Points, in no order, along strands that fork, close into loops and pass close to each other.
In the rows, 128 means zero.
Points whose rows are less than 189 apart are linked; no others are. Some points are linked to none.
k943: [126 133 114 141  92 120 112 100 144 121 151 140 140 123  76 167 136  76
 110 140 125 103 116 152 148  85 105 119 157 139 126  84 143 134 126 162
 107 138 165 206  87 112  85 147 104 131  96 150 105 151 121 101 116 157
 137 166 154 177 147 160 108 112 102 128 130]
k199: [133 113 136 124 119 142 141 162 141 123 135 161  76 138 141 142 119 140
 153 126 121 168 152 120 116 115 149 177 128 100 176 167 143 132 114 118
 148  97 120  93 151 148 195  76 195 155 124 146 140 170 138 105 129 118
 123 131  94 125 117 125 149 161 178 141 112]
k132: [123 157 131  99 181 103 143 139  99 183 115 114 151 168  95  73 138 128
 147  96  88 123  46 104 126 145  91 163 115 128 110 131 127 140  90 123
  64 173 142 188  72 111 139 163  72 110 108 117 178  89 106  86 139 157
 119 123 108 149 102 139 144 126 136 166 176]
k397: [100 197 157  78 196 132 133  85  91 142 110  97 134 116 129 135 109 159
 164 135 114 128 139 116  77 133 143  88 143 128 128 160 114  85 160 103
 131 209 102 117 111  90 135 165 118 160 124 105 131  66  99 111 104  97
 132 117 163 115 127 153 101  66  48 139 158]
k544: [157 117 151 120 104 156 148 187 139  94  87 132  59 142 164 109 153 134
 162 115 130 175 195 109 183 118 125 139 109 132 163 101 158 135  92 146
 220  68 140  77 128 160 174  62 130 135 110 161 154 161 145 156 132 129
 139  96 113  78  70 128 138 130 151 103  93]
k913: [135 118 122 184  90 131  70  96 158 120 166 162 110 132 110 149 106 105
 147 164 152 129 106 133 125 131 109 102 132  89 160 165  89 125 135  98
 113 123 165 127 140 162 126  88 176  88 138 151 131 136 122 112 109 140
  83 175  96 172 102 127 117 162 121 100 136]
k417: [115 165  74 117 143  58  79  84 153 191 121 121 142  87 108  98 102 118
 140 104 135 102 126 170 135 134 161 184 122 108  89 106 120 130 152 181
 100 154 133 144 139  97 112 185  85  85 144 143  88 145 102  87 150 136
  98 127 113 133 142 143 137 145 161 103 149]
k189: [131 134 122 144 112 103 169 105  86 101 119 119 133 128  98 134 134 111
 121  91 117 121  87 104 149 120  82 151 179 163  99 109 148 106 109 139
 123 139 103 168  96 138 113 141 131 124 118 128 105 151 158  91 130 135
 190 119 143 155 157 127  97  78 162 194 130]
k404: [140 141 143 137 116 116  63  70 173 123 154 144 131 117 100 170  87 101
 153 192 156 106 137 131  92 103 129  95 136  99 163 167  89 148 150 118
 110 148 171 150 150 136 103  98 171 122 128 147 120 137 120 121  95 134
  82 180 136 164 105 146 106 137  88 105 126]
k400: [158 118 168 101 145 142 149 179  97 153 105 108 130 145 163  92 168 148
 135  96 140 128 113  96 139 117 129 159  97 108 112 134 124 148  68 134
  96  97 144  77 163 187 113 118  98 108 117  69 210  86 115 193 121 107
 150  84 130  84 135 112 143 182 164 135 130]
k647: [103 175 160  93 135 106  79  75 154 127 130 146 126 110 100 167  85 123
 149 176 138 118 188 137  84 128 131  81 157 117 159 153 100 114 129 106
 131 147 157 129 149 114 120 101 144 156 129 150 138 134 119 133 114  94
  88 173 152 157  71 145 102  89  60  95 135]
k149: [ 75 121 154 105 164 108  92 103 116 173 128 127 110  88  92 138 104 135
 183 108 131 115 100 131 100 107 125 149 187  31 114 164 133 121 178 154
  75 208 144 115 105 115  79 184 128 142 136 123  98 104  90  93 111 105
 111 149 162 158 147 104  92 131 140 124 142]
k638: [ 81 118 120 143 131 105 134 143 123 147 129 112 162 116 173 138 115 147
 103 119 129 118 159 161 107 115 176 151  99 118 103 108 139 134 155 156
 135 114  90  99 168 100 153 163 135 161 166 134  96 155 127 141 154 105
 120 135 137 101 145 108 127 172 135 124  94]
k567: [ 99 194 151 110 179 102 136  60  94 133 113  83 171  89 161 140 118 169
 129 157 136 127 156 125  99 133 186 102 112 148 114 158 112  67 167 125
 168 171  57 108 149  83 145 170 119 181 149 108  99 103 102 115 103 105
 135 114 168  80 159 135 110  75  71 134 122]
k435: [128 106  83 155  89 119  90 104 155 127 156 146 128 115 102 173 114  53
 103 176 192  96 111 162 135  68 115  95 132 112 161  76 127 159 149 166
 122 107 182 198 120 110  76 125 108 119 116 150  70 163 108 145 100 180
  99 187 151 168 139 147  97 121  96  94 103]
k768: [133  99 163 126 136 143 130 146 134 142 136 116 147 141 104 136 156 165
  95 146  89 117 104 128 120 100 120 132 128 113 129 139 146 136 133 120
  56 144 132 152 134 129 108 160 156 141 112 120 153 122 129 126 119 127
 148 147 149 161 151 164 145 161 126 125 158]
k521: [165 134 144 162  93 137  92 124 124  95 106 117 130 102 142 103 124 113
 173 122 197 126 124 108 157 124 151  91 109 147 133 130  85 131 152 112
 215 119 105  52 184 193 103  69 155 122 143 131 123 134 147 133 110  99
 107 115 155  48 141  94 146 116 138 105  86]
k332: [172  66 120 136 117 175 135 155 137  89 124 119 131 156 153 146 165 131
 105 136 108 111 116  97 124 112  96 128 134 134 128 122 147 140 110  93
 138 100 148 135 105 156 132 143  96  86  97  83 145  92 156 155  89 166
 151 123 104 145 127 135 157 154 137 122 150]
k99: [143  84  77 174  96 187 121 146 186  99 176 157 116 164 152 115 105 124
 112 141 120 128 137 135 122 140 170  88 105 140 144 141 103 146 173  97
 161 111  93  81 153 133 143  73 140 133 147 144 111 126 139 121 135 133
  93 127  96  91 137 104 183 158 117  94 105]
k662: [134 156 145 119 100 115 160 171 109 122  68 104 109 117 177 108 142 145
 151  92 127 162 207 121 185 136 138 142 101 151 164  89 152 119 113 143
 252  85 114  74 140 140 182 102 106 150 134 153 126 151 155 160 156 116
 121 105 133  61  90 128 125 105 144 135  86]
k284: [133 135 117 124 131  86  71  48 136 144 127 120 138  68 122 158  73  93
 169 156 182  87 126 124 107  84 140 136 164  81 144 163 109 117 171 171
 121 170 158 140 138 119  78 158 135 127 147 140  79 145  90 118  94 126
  99 173 164 129 173 117  69 112 123 122  96]
k84: [157 118 120 133  95 175 113 100 169 110 143 134 131 177  83 145 153 110
  72 140 117 104  59 137 142  79  85  94 116 173 100  90 122 161 139 157
  71 161 157 222 110 133  49 119 115 138  81  88 109 131 141 148 108 168
 203 127 158 153 192 165  97 136  87 142 155]
k600: [187 117 107 144  90 103 142  94  95  90 116 133 128 133 111 105 140  80
 138 114 144 108 113 113 148 111 111 172 183 173  88  95 129 145  85 153
 128 117 144 182 113 162 113 116 100  98  90 108 124 147 133 116 107 132
 177 120 122 139 164 121 116 108 177 147 126]
k224: [ 83 134 129 103 132 167 161 193 165 134 140 146 107 152 177 133 154 186
  92 146  76 169 192 161 131 142 140 119  88 119 159 104 163 116 112 115
 115  79 134 119 115  83 201 113 130 166 131 158 166 143 114 160 162 131
 122 165 104 140  73 134 139 144  95 112 138]
k670: [123 116 146 106 139  74 120 114 117 168 134 134 134  86 106 157 122  96
 165 112 113 120 131 109  95 128 133 203 173  99 158 154 124  93 129 145
 143 133 154 136  94 122 149 154 121 116 136 152 126 116 117 104 108 134
  80 159 106 164 131 122 109 148 175 157 116]
k371: [126 126 122 129 115  96  91 166 127 162 118 152 141 111 142 135 142 117
 142 150 176 106 145 155 148 138 128 145 111  98 116 108  96 166 114 144
 155  58 167 117 138 152 121 103  67  85 132 147 139 144 100 180 124 107
  71 150 134 138 103  96 120 189 142  86 125]
k715: [ 59 141 163 101 138 125 159 156 133 110 145 131 117 146 139 159 138 180
  86 151 106 167 184 162 130 136 124 103 116 140 152 113 155  91 117 118
 113  96 134 137 157  90 175 116 194 198 137 155 151 189 122 152 165 118
 148 165 151 163  76 152 111 118  74 115 135]
k527: [179 154 112 131  94  72 150  92  75 119  88 109 142 148 133  59 136 107
 144 128 168 126 112 104 165 123 123 153 151 200  53  88 103 145  55 165
 137 115 134 173 141 164  95 103  83 106 107  96 132 141 139 166 135 113
 188 103 126  98 165  99  91  91 173 139 129]
k254: [182 136 110 126 112 108 139 118  93 116  67 122 137 149 131  61 123  92
 161  86 164 113 120  90 135 144  81 149 144 156  74 105 126 142  78 127
 137 147 153 124 136 168  79  97  98  88 100  99 160 101 175 170 149 109
 169  97 112  72 117  78 116  93 162 129 114]
k16: [136  94 166 143 161 166 182 177  85 135 129 106 107 134 134 146 146 133
 131  72 125 137  75  80 136 105  95 144 135  82 142 159 150 121 133 111
 105 136 118  70 141 180 113 139 166 108 122  91 161  84 160 149 114 124
 164  96 116 116 152 125 128 158 173 159 111]
k488: [148  96 147 137 143 148 152 172  89 146 124 110 141 149 146 108 148 131
 123  88 138 110  81  81 130 111 110 153 121  95  86 140 136 140 113 132
  70 137 129  88 147 169  88 166 110  88 106  71 178  83 140 162 126 124
 170  96 131  96 159 102 130 163 174 152 120]
k387: [131 180 148 126 156  89 124  69  94 134 106  78 168  77 172 104 130 170
 129 161 150 124 134 114 124 127 177 117 107 179  88 150 113 114 128 146
 151 165  75 125 154  98 115 184  95 137 149  92 100  88 106 136 114 102
 166  91 158  62 199 124  96  96 124 129 132]
k754: [157 165 132  94 130  92 124 103 109 140  85 103 163 143 130  73 150 119
 138 149 133 114 113 142 151 147 125 119 104 189  74 104 107 160  60 126
 116 112 152 177 113 129 115 126  61  97 116 114 160 109 107 148 157 115
 130  98 129 115 120 143 127 111 106 118 167]
k795: [111 116 131 139 124 152 180 185 108  87 126 149  91 144 135 175 130 133
 117 104 111 187 165 101 147 129  96 137 138 129 179 128 174  86 153 116
 199  98 111  97 133 129 182 135 191 141 114 145 136 165 171 136 137 135
 162 117 124 157  93 138 117  71 141 171  93]
k556: [135 105 138 173 115 158 112 103 160 102 160 150 105 146  74 150 130 129
 104 148 118 128  82 127 149 128  85  75 150 110 135 173 111 127 157  96
  70 139 141 145 152 147  71 100 202 129 133 137 111 157 150 110 129 136
 165 124 139 183 137 145 129 124 115 122 158]
k554: [114 149 142 125 126 126 174 174  97 125  96 124 105 116 157 138 116 136
 139  78 127 178 190 116 153 134 118 148 113 125 162 120 159 103 151 148
 225 116 100  60 158 126 192 125 164 168 143 140 129 153 166 122 152 109
 135 104 125  94 111 133 117  90 155 159  72]
k738: [154 123 103 145 109 157 144 108 142  86 146 135 126 186  86  98 163 116
  89 137  73 136  95 152 164 141 110  89 125 202 103  87 139 149 105 107
  85 137 110 204  85 122 129 117  88 138  63  95 127 132 126  95 129 156
 190 104 109 163 137 148 155 109 113 136 187]
k502: [ 69 133 172 115 160 119 136 143 115 145 135  95 158 117 170 148 129 172
 107 148 120 121 156 166 105 119 161 110  94 102 110 111 134 119 146 142
 101 129 102  93 175  90 124 153 139 191 158 132 121 138 105 161 139 102
 130 146 174 105 130 113 119 170  90  89 109]
k288: [ 79 205 161  97 201  99 152 114 101 146 116  69 159 121 152 111 101 179
 136 146  99 137 150 176 125 157 160 100  98 138 115 124 127 109 134 125
 129 136  96 120 123  67 163 147 143 183 161 145 121 128  76 105 154 146
 116 137 129 112  76 155 144  92  58 110 143]
k499: [130 104 107 149 117 181 164 136 150  78 170 170 101 159  80 128 132 122
  87  95  91 156 115 126 166 187  62  97 174 152 140 119 147 111 125  85
  88 138  99 154 116 105 101 118 174 149 127 160 117 160 153 117 173 118
 197  78 127 177 116 137 154  83 122 136 154]
k102: [118 118 102 152 120 148  93 133 157 110 126 136 141 122 129 125 127 109
  59 171 187 107 139 184 146 134 160  27  77 137 110  85 124 177 175 143
 121  95 107 107 175 101  72 122 108 115 151 145  90 116 133 161 159 124
 122 108 172  91 160 107 144 138 100  45 105]
k302: [ 93  98 110 117 133  87 114 127 169 173 151 150 124 105 107 147  97 108
 150 108 109 117 130 137  77 125 169 207 152  90 150 148 136 115 154 154
 137 145 132 134 114 115 167 142 122 133 158 151 105 132 123  89 126 151
  47 159 102 135 120  94 130 179 187 175  98]
k594: [107 159 159  75 150 139 162 174 127 156 129 116 138 133 211 128 162 192
 122 145  75 155 166 141 110 143 162 157  77 135 167 123 143 104 116 121
 140 110 129 116 100  82 213 111 116 167 131 138 173 112  92 150 123 128
 106 160 103 121 107 148 149 162 106 133 131]
k740: [ 96 160 162  95 180 130 146 119 106 150 134 119 141 110 108 159 109 146
 138 128  80 129 121 115  87 146 121 107 150 120 161 152 150  89 148 102
 120 187 127 135  85  98 140 160 150 135 131 134 139  94 127  98 130 124
 109 143 133 151 108 167 120  80  89 160 150]
k32: [129 162 152  77 168 161 167 160 104 145 126 116 121 121 163 132 143 156
 138 105  81 161 151 125 113 157 157 153 110 139 181 157 151  96 125 102
 147 133 117  99  92 105 200 116 144 142 131 123 169  90 110 107 120 127
  98 125  81 128 133 167 139 119 137 163 132]
k730: [108 130 129 137 101 107  94 172 156 160 147 164 109 119 146 154 122 117
 154 156 150 139 143 141 120 139 136 146 119 102 153 144  93 148 113 130
 155  84 174 114 134 136 167  81  90 116 134 167 143 148 106 165 123 122
  70 186  97 136  57  86 123 190 134 110 115]
k645: [144 126  51 151  99  94  69  86 157 154 147 169 118  97  84 114  91  47
 109 141 195  96 135 176 147 123 136 119 142 100 125 102 125 174 150 178
 104 121 185 171 138 112  87 127  92  96 132 168  76 160 113 126 137 142
  78 162 116 159 126 121 122 112 134  74 105]
k966: [141  83 140 131 116 184 154 172 128  75 120 123  90 165 133 163 180 162
  99 100  86 154 123  95 140 115  93 144 156 132 175 162 153 115  93  94
 133  94 151 146 102 138 155 131 139 130  96  79 165 128 162 141  94 184
 180 141  97 183 111 156 139 142 134 152 167]
k944: [129 134 161 147  83 157 118 165 119 123 119 108 117 126 188 114 141 131
 188 120 184 148  92  97 142 107 146 119  69 133 142 128  71 123 129 105
 222 112 127  49 160 184 133  46 133 107 159 109 140 131 129 154  81 103
 102 120 143  47 154 113 137 186 132  98 109]
k732: [158 110 168 118 122 151 129 184 103 145 114 116 133 130 187 114 161 144
 148 115 165 128 104 103 134 107 143 148  78 121 127 133  87 159 104 136
 160  78 128  67 159 191 121  89 106  92 137  86 179  99 106 178  86 109
 119  97 133  63 159 114 154 216 155 107 121]
k685: [178  90  78 152  90 152 118 127 143  93 161 168 120 154  86  88 164  91
 106 122 147 114 132 150 163 158  80 111 141 138  97  96 131 168 107 113
 105  97 161 150 111 166  96 113  76  95  85 120 154 126 135 136 134 130
 146 107 103 146 111 117 159 134 119  64 140]
k733: [158 144 124 119  94 151 119  94 156  97 119 133 132 193  87 115 158 124
  96 149  95 124 106 138 137 121  87 100 123 196 110 101 109 153  86 113
  78 163 148 217 112 123  96  90 102 134  86  78 153 119 156 133 122 145
 183 128 113 157 138 162 116 115  75 143 190]
k14: [ 77 135 174 104 162 126 168 137 121 121 152 100 152 136 193 173 136 193
  91 168  99 137 168 142  99 121 153 105  97 137 139 113 141  80 154 122
 127 113  96 115 174  84 166 127 180 206 156 133 127 159 127 175 131 106
 146 155 169 124 118 141 119 141  63 125 117]
k190: [ 59 144  79 141 141  77 125  82 154 152 130  97 158 111 120 139  82 139
 105 120 108 109 144 158  94 115 172 156 123 122 122 105 156  97 176 169
 129 156  91 151 122  80 161 193 134 143 182 138  59 125 133  82 161 189
  75 129 113 109 117 126 131 135 125 156 102]
k742: [ 86 102 140 141 135 134 177 182  89 118 144 148  96 101  99 196 122 119
 132  81 132 154 127  83 119 135  79 143 172  94 185 139 164  85 145 112
 179 121 130 101 102 144 151 156 182 121 132 154 131 130 179 115 122 144
 133 140 121 173  98 122  92  74 145 175  99]
k889: [ 95 118 117 143 109 128 132 183 152 146 157 166  82 130 139 167  98 123
 148 119 135 166 151 119 102 127 141 161 138 101 167 158 125 127 124 126
 161 107 150 104 129 122 206  99 134 141 133 171 133 153 132 138 138 134
  90 178  88 128  57  88 112 158 150 158  91]
k117: [129 142 112 111 150 118 147 141  92 169 104 144 138 188 118  56 141 114
 140  73 111 132  77 107 135 156  82 174 115 114  82 118 121 137  62 124
  43 149 160 159  99 138 108 127  68  97  87  91 192 106 138 126 158 124
 149 103 110 119 113 109 137 126 162 150 162]
k921: [107 166 127 111 158 122 149 123 129 134 120  98 164 129 175 105 119 164
 101 156  88 134 167 182 120 149 197  95  71 165 101 102 137 116 135 119
 124 127  71 111 136  73 170 132 141 166 162 139 117 130  90 107 167 136
 113 118 123 100 111 142 166 115  89 115 127]
k361: [115 105 147 123 148 126 123 110 119 147 133 153 102 108  76 118 108 140
 172 111 117 118  79 117 118 140 110 138 177  69 120 162 151 142 131 124
  40 181 120 132 111 134  85 148 175 144 132 127 116 137 131  74 128  88
 142 115 147 166 156 120 117 121 171 156 148]
k204: [160 119 172 123 142 115 135 122  82 122 122  89 166 101 187 118 156 153
 112 168 139 124 130  99 109 105 174 138 108 164 111 124 114 137 111 149
 137 117  94 129 172 132 112 162 111 124 146  86 138  97 115 179 107  85
 152  94 152  88 207 126 116 145 150 126 122]
k727: [ 78 150  86 135 137 109 120 117 148 144 117 107 151 118 145  97 101 144
  88 128 128 117 178 198 122 138 210 113  79 150  85  89 138 138 154 151
 130 125  71 105 178  76 151 146 112 157 171 131  83 146 119 116 175 119
 107 121 133  85 138 113 158 148 119  95 111]
k821: [ 87 156  90 133 149  68 126  72 148 174 115  97 150 102 103 108  96 138
 131 118 112 121 106 148 116 121 144 170 113 113 100 112 147 113 166 177
 100 155 100 157 103  87 126 208 129 107 164 145  58 134 105  41 163 184
  97 113 111 125 146 139 148 129 149 149 152]
k155: [158 110 116 126 133 110 142 138  92 155 108 134 148 178 131  72 154 111
 128  98 140 112  74  88 127 122 118 188 120 119  63 114 123 150  79 155
  47 140 156 153 130 155  84 129  86  88  81  67 186 102 146 154 125 133
 170 104 129 103 169 103 137 151 188 152 145]
k698: [148  96 130 158 122 188 132 111 180  95 151 130 129 168  66 150 150 125
  62 135  87 116  70 122 147 122  88  74 138 147 102 143 120 132 164 123
  58 161 128 178 126 124  56 117 164 134 126 113  94 135 160 139 133 150
 203 107 163 168 164 158 133 120 103 134 162]
k183: [101 186 144  55 176 159 130  91 106 126  92 113 109 123 132 103 127 156
 167  94 126 143 134 119 104 150 133  80 137 142 121 178 108 104 125  88
 124 203 117  75 111 116 122 123  92 156 131  83 144  51 102 119 124  64
 124  93 145  86 131 125 102  50  73 143 158]
k381: [107 137 172 119 131 114 128 123 106 101 102  99 150  99 134 161 152 155
 103 152 179 115 133 123 164 110  88  54 132 138  96 122 114 110 124 114
 118  89 117 100 182 153  78 125 128 143 144 121 129 149 128 199 134  88
 186 122 204 131 135 112  74  94  86 104 122]
k391: [118  81 104 125 131 150 132 126 182 147 159 148 128 133 127 145 105 115
 136 140  90 118 135 123  64 126 204 163 130 126 160 162 134 118 174 127
 144 149 100 115  97 104 167 109 155 144 148 134 107 108 139  89 118 143
  57 148 103 105 143 117 161 164 155 174  94]
k789: [151 142 132 110 112 108 121  51 157 127 147 135 142 125  75 145 116  95
 146 180 110 106 126 125 105  85 127 140 163 152 151 123 131 111 120 153
 115 171 149 225  88 112  93 135 162 137 100 154 100 160 118  68 104 147
 123 159 158 171 161 181 112  95 110 167 157]
k184: [135 108 157 169 129 148 138 163  99 131 139 122 111 115 127 146 120 118
 162  87 144 137  84 100 137 108 121 139 129  78 136 159 128 119 157 114
 144 132 111  51 143 179 130 120 183 112 141 124 126 126 142 111 108 116
 132 122 123 114 144 101 129 156 178 136  90]
k917: [178 140 145 113 109 104 115 138 102 123  76 118 128  97 132  89 135 108
 168  91 167 120 153 114 157 138 126 154 142 138 115 121 118 150  77 131
 184 106 151  84 146 188 113  95 108 100 125 133 154 127 131 168 130  94
 122 102 129  88 116 100 125 130 155 112 104]
k907: [125 111 128 130 117 139 154 144 122  77 132 117 122 155 142 149 171 145
  99 132  73 160 144 126 142 122 134 132 145 166 145 116 166  97 106 105
 140  88 100 166  91 113 188 146 148 147  84 110 132 157 127 109 120 157
 169 130 117 178 119 168 151 103 137 164 159]
k483: [174  91  90 144 108 175 138 148 159  80 159 149 111 164 103 106 155 123
  86 133  85 145 149 139 158 174  93  98 147 154 125 109 152 138 109  89
 105 116 118 142 100 125 130 127 112 126 101 130 140 128 142 119 155 131
 164  92  98 161 110 145 176 108 118  97 157]
k256: [ 95 151 148 121 138 102  63  92 123 159 128 133 125  88 104 158  87 109
 172 121 158 113 121 133 109 120 109 116 171  51 119 171  94 136 169 139
 101 184 169 102 123 125  77 149 107 126 133 134 109 102  83 121 101 100
  94 172 151 148 108 101  84 118 116  96 113]
k568: [154 112 137 114 130 154 118 149 107 111 110 110 166 119 178 134 153 146
  93 175 147  99 140 129 117 122 149 109  90 160 105  93 120 162 128 127
 143  95 119 124 149 121 103 147  86  93 130 104 129  93 119 183 114 118
 118 110 153 106 175 127 135 160 119 109 132]
k815: [185  98 129 119 108 114 112  61 139 108 133 142 128 117  80 157 135  90
 162 160 127 102  99  87  98  96 104 166 183 140 153 157 123 125 115 138
 117 148 166 182  92 150  98 123 159  97 106 131 121 129 138  87  84 142
 119 140 137 159 174 158 108 110 148 178 129]
k860: [191 109  97 182 100 191 109 119 157  63 141 143 126 136 135 107 117 110
 124 126 152 123 138 111 133 145 148  82 121 161 144 139  97 138 179  95
 194 130  92  76 165 163 110  84 161 113 135 143 107 111 163 123 116 125
 116 102 120  68 139 107 182 115 129 101  93]
k876: [186  64 102 151 116 186 111 153 132  74 118 127 129 146 179 118 150 122
  97 159 146  91 119 112 119 124 123  95  99 154 110  86 121 175 148 102
 166  86 129 126 128 149 115 139  81  67  99  77 126  80 144 175  87 148
 121 106 119 108 157 133 165 159 133 101 144]
k946: [154 104 109 127  92 109 102 136 127 132 133 154 129 124 104 108 170  99
 124 150 177 105 139 164 163 129 125 137 126 126 100  94 117 179  96 147
 123  64 168 148 139 162 114 105  88 100  99 123 138 162 110 146 119 115
 117 137 127 162 128 122 133 151 137  78 139]
k956: [ 82 107 113 152 113 159 124 166 156 121 183 181  79 130 101 164  84 128
 125 118 120 174 151 120 122 163 112 125 160  93 191 157 135 109 124 105
 127 115 135 121 119 106 159 119 180 140 137 179 131 158 150 112 163 135
 100 152  87 165  65 102 122 104 133 136 106]
k520: [153  62 126 166 119 136 146 181 120 134 128 142  97 143 141 128 149 129
 143 106 123 145 102 113 142  96 128 181 117  65 145 139 138 143 123 145
 127  93 107 101 143 190 172 112 163 111 110 124 144 148 123 111 101 147
 136 122 111 132 134 117 170 194 202 124 118]
k236: [ 90 127 129 115 156 135 177 132 105 118 140 148 122 104  89 204 117 130
 112 124 113 130 125  79 101 146  98 110 168 128 179 158 164  51 168  89
 158 151 118 118  99 125 134 159 166 123 131 148 131 113 183 115 121 133
 122 133 147 171 110 145 103  45  99 188 122]
k253: [109 181 127 110 175  88  86 110 142 188 122 108 155 109 108  78 110 142
 144 136 126 112 133 194 123 139 180 141  90 106  80 107 118 140 140 166
  86 165 119 144 147  82 118 176 100 138 131 132 121 136  81 100 159 122
 107 120 151 118 134 146 155 156 117  71 158]
k591: [126  94 125 138 108 149 164 179 143  72 128 133 106 156 181 163 150 150
 101 143  92 172 177 123 130 113 130 128 118 153 152 119 165 101 137 117
 186  65  93 117 129 117 207 128 170 163 102 125 115 176 150 148 131 143
 170 130 121 152 103 143 143 114 141 148 125]
k870: [186 117 132 129  95 115  95 123 127  99 101 143 117 111 122  78 157 106
 156 139 193 111 130 134 157 139 114 132 133 131  95 113 105 179  74 116
 146  80 163 113 148 215  95  67 121  74 113 124 161 131 122 174 117 113
 120  97 114 106 120 106 132 152 136  92 128]
k884: [ 52 140  81 133 116  81 128 131 152 166 136 109 159 101 163 148  85 152
 102  98 141 111 160 149  87 111 162 180 128 127 120 105 137 120 172 172
 164 132  98 126 148  83 187 169  87 150 191 132  67 129 136 139 139 144
  84 153 112  91 115  96 113 194 134 147  78]
k74: [125 132 129 127 137 116 153  81 113 131 123 133 112 127  85 118 112 124
 140 110 106 116  64 105 117 141  99 123 173 138 106 137 153 111 126 138
  77 187  96 171  88 122  85 150 166 130 131 135  85 143 163  67 137 107
 170  99 168 148 166 129  93  74 166 192 144]
k807: [133 130 102 116 102 149 120 145 186 113 136 153 108 131 140 106 127 136
 114 150 114 159 223 160 162 179 135  76 123 158 161 107 145 119  88  97
 175  66 141 111  94 113 156  79 102 138 127 186 145 141 132 155 187 123
  94 122  98 117  59 117 151  84  83  86 124]
k504: [123 114 117 109 137 140 158 154 122 153 133 127 137 119 164 153 125 114
 142 101  93 144 150 114  87 120 180 181 119 136 166 143 146  98 162 121
 198 134  97  95  87 112 197 122 128 142 135 127 119  94 149 109 105 138
  86 133  91 103 144 137 153 142 159 172  97]
k762: [ 94 100 112 153 126 165 137 151 150 110 188 181  89 130  78 142  80 128
 113 106 113 160 126 130 156 195  78  81 176  83 169 134 138 116 131  94
  85 131 119 122 136 108 100 132 192 157 153 180 128 154 133 105 169 110
 140 108 112 176  98 122 135  94 122 115 126]
k991: [121 142 152 113 141 129 121 150  98 159 113 105 162  90 151 152 128 124
 136  82 146 105 137 108 121 127 128 141 125 118 121 152 119 123 144 124
 168 137 131  65 123 130 114 163  84 113 147 109 139  86 132 147 113  98
 110 131 132  99 143 106 119 139 140 123  98]
k393: [111 172 138 113 176  97 164 120  88 170 111  91 146 141 108  87 118 144
 137  93 109 130  68 118 143 151  92 144 119 152  87 146 130 154  96 130
  83 149 109 166  97 100 139 170  98 133 137 131 124 124 103  67 163 154
 149 110 114 142 107 138 126  97 120 161 169]
k623: [152 109 102 215  75 157  62 111 155 107 167 164  85 161 121 105 133 137
 121 156 125 158  98 159 153 159 112  93 102  74 158 166  84 109 118  81
 104 135 163 124 150 179 124  89 173 100 166 132 150 122 143 116 130 159
 104 144  93 169 121 146 150 197 103  74 172]
k625: [176 130  92 128 114  94  55  64 145 139 118 154 129  80 116 123  90  60
 154 150 191  79 115 145 117 109 140 136 134 109 122 140  99 173 151 165
 109 156 177 152 131 127  67 137 135  86 124 156  92 143  94 121  97 125
  88 162 136 136 167 136 100 121 141 109 106]
k607: [142 191 128 110 171 100 148 108 108 154  89  81 172 160 118  81 117 126
 131 142 124 111  88 132 141 136 100 102  99 195  72 132 100 182  86 136
 106 133 127 195  98  94 126 139  59 122 125 134 129 109  99 103 148 167
 148 123 119 120  98 139 122  89  71 123 170]

A fork is a point with three links, a tip a point with one. Leave the first point through the second and follow the links. Name the first fork or tip that comes.
k256 / k149 -> k946
k149 / k256 -> k815
k795 / k591 -> k397
k391 / k504 -> k638

How many points has the smallest loop of links through each point below? Write none if it is on no loop.
k730 -> 9
k404 -> none
k876 -> 14
k732 -> none

A tip is a point with one link. Name the tips that can be reached along the links from each point below, in the order of the rows.
k84 -> k99, k754, k556, k815
k224 -> k670, k288, k253
k662 -> k544, k183
k404 -> k647, k623

Name the points in between on the shortest way along the links from the first point to the second, in order.
k253 / k302 -> k417, k821, k190, k884, k638, k502, k14, k715, k224, k594, k32, k504, k391
k815 / k199 -> k789, k943, k435, k645, k625, k284, k256, k149, k361, k74, k189, k600, k527, k254, k917, k870, k946, k371, k730, k889
k754 / k685 -> k607, k393, k132, k117, k155, k488, k16, k184, k520, k199, k889, k730, k371, k946
k733 / k99 -> k738, k483, k499, k762, k956, k889, k199, k520, k184, k16, k488, k400, k732, k944, k521, k860
k387 / k544 -> k567, k397, k740, k236, k742, k795, k554, k662
k544 / k876 -> k662, k554, k795, k591, k907, k966, k332
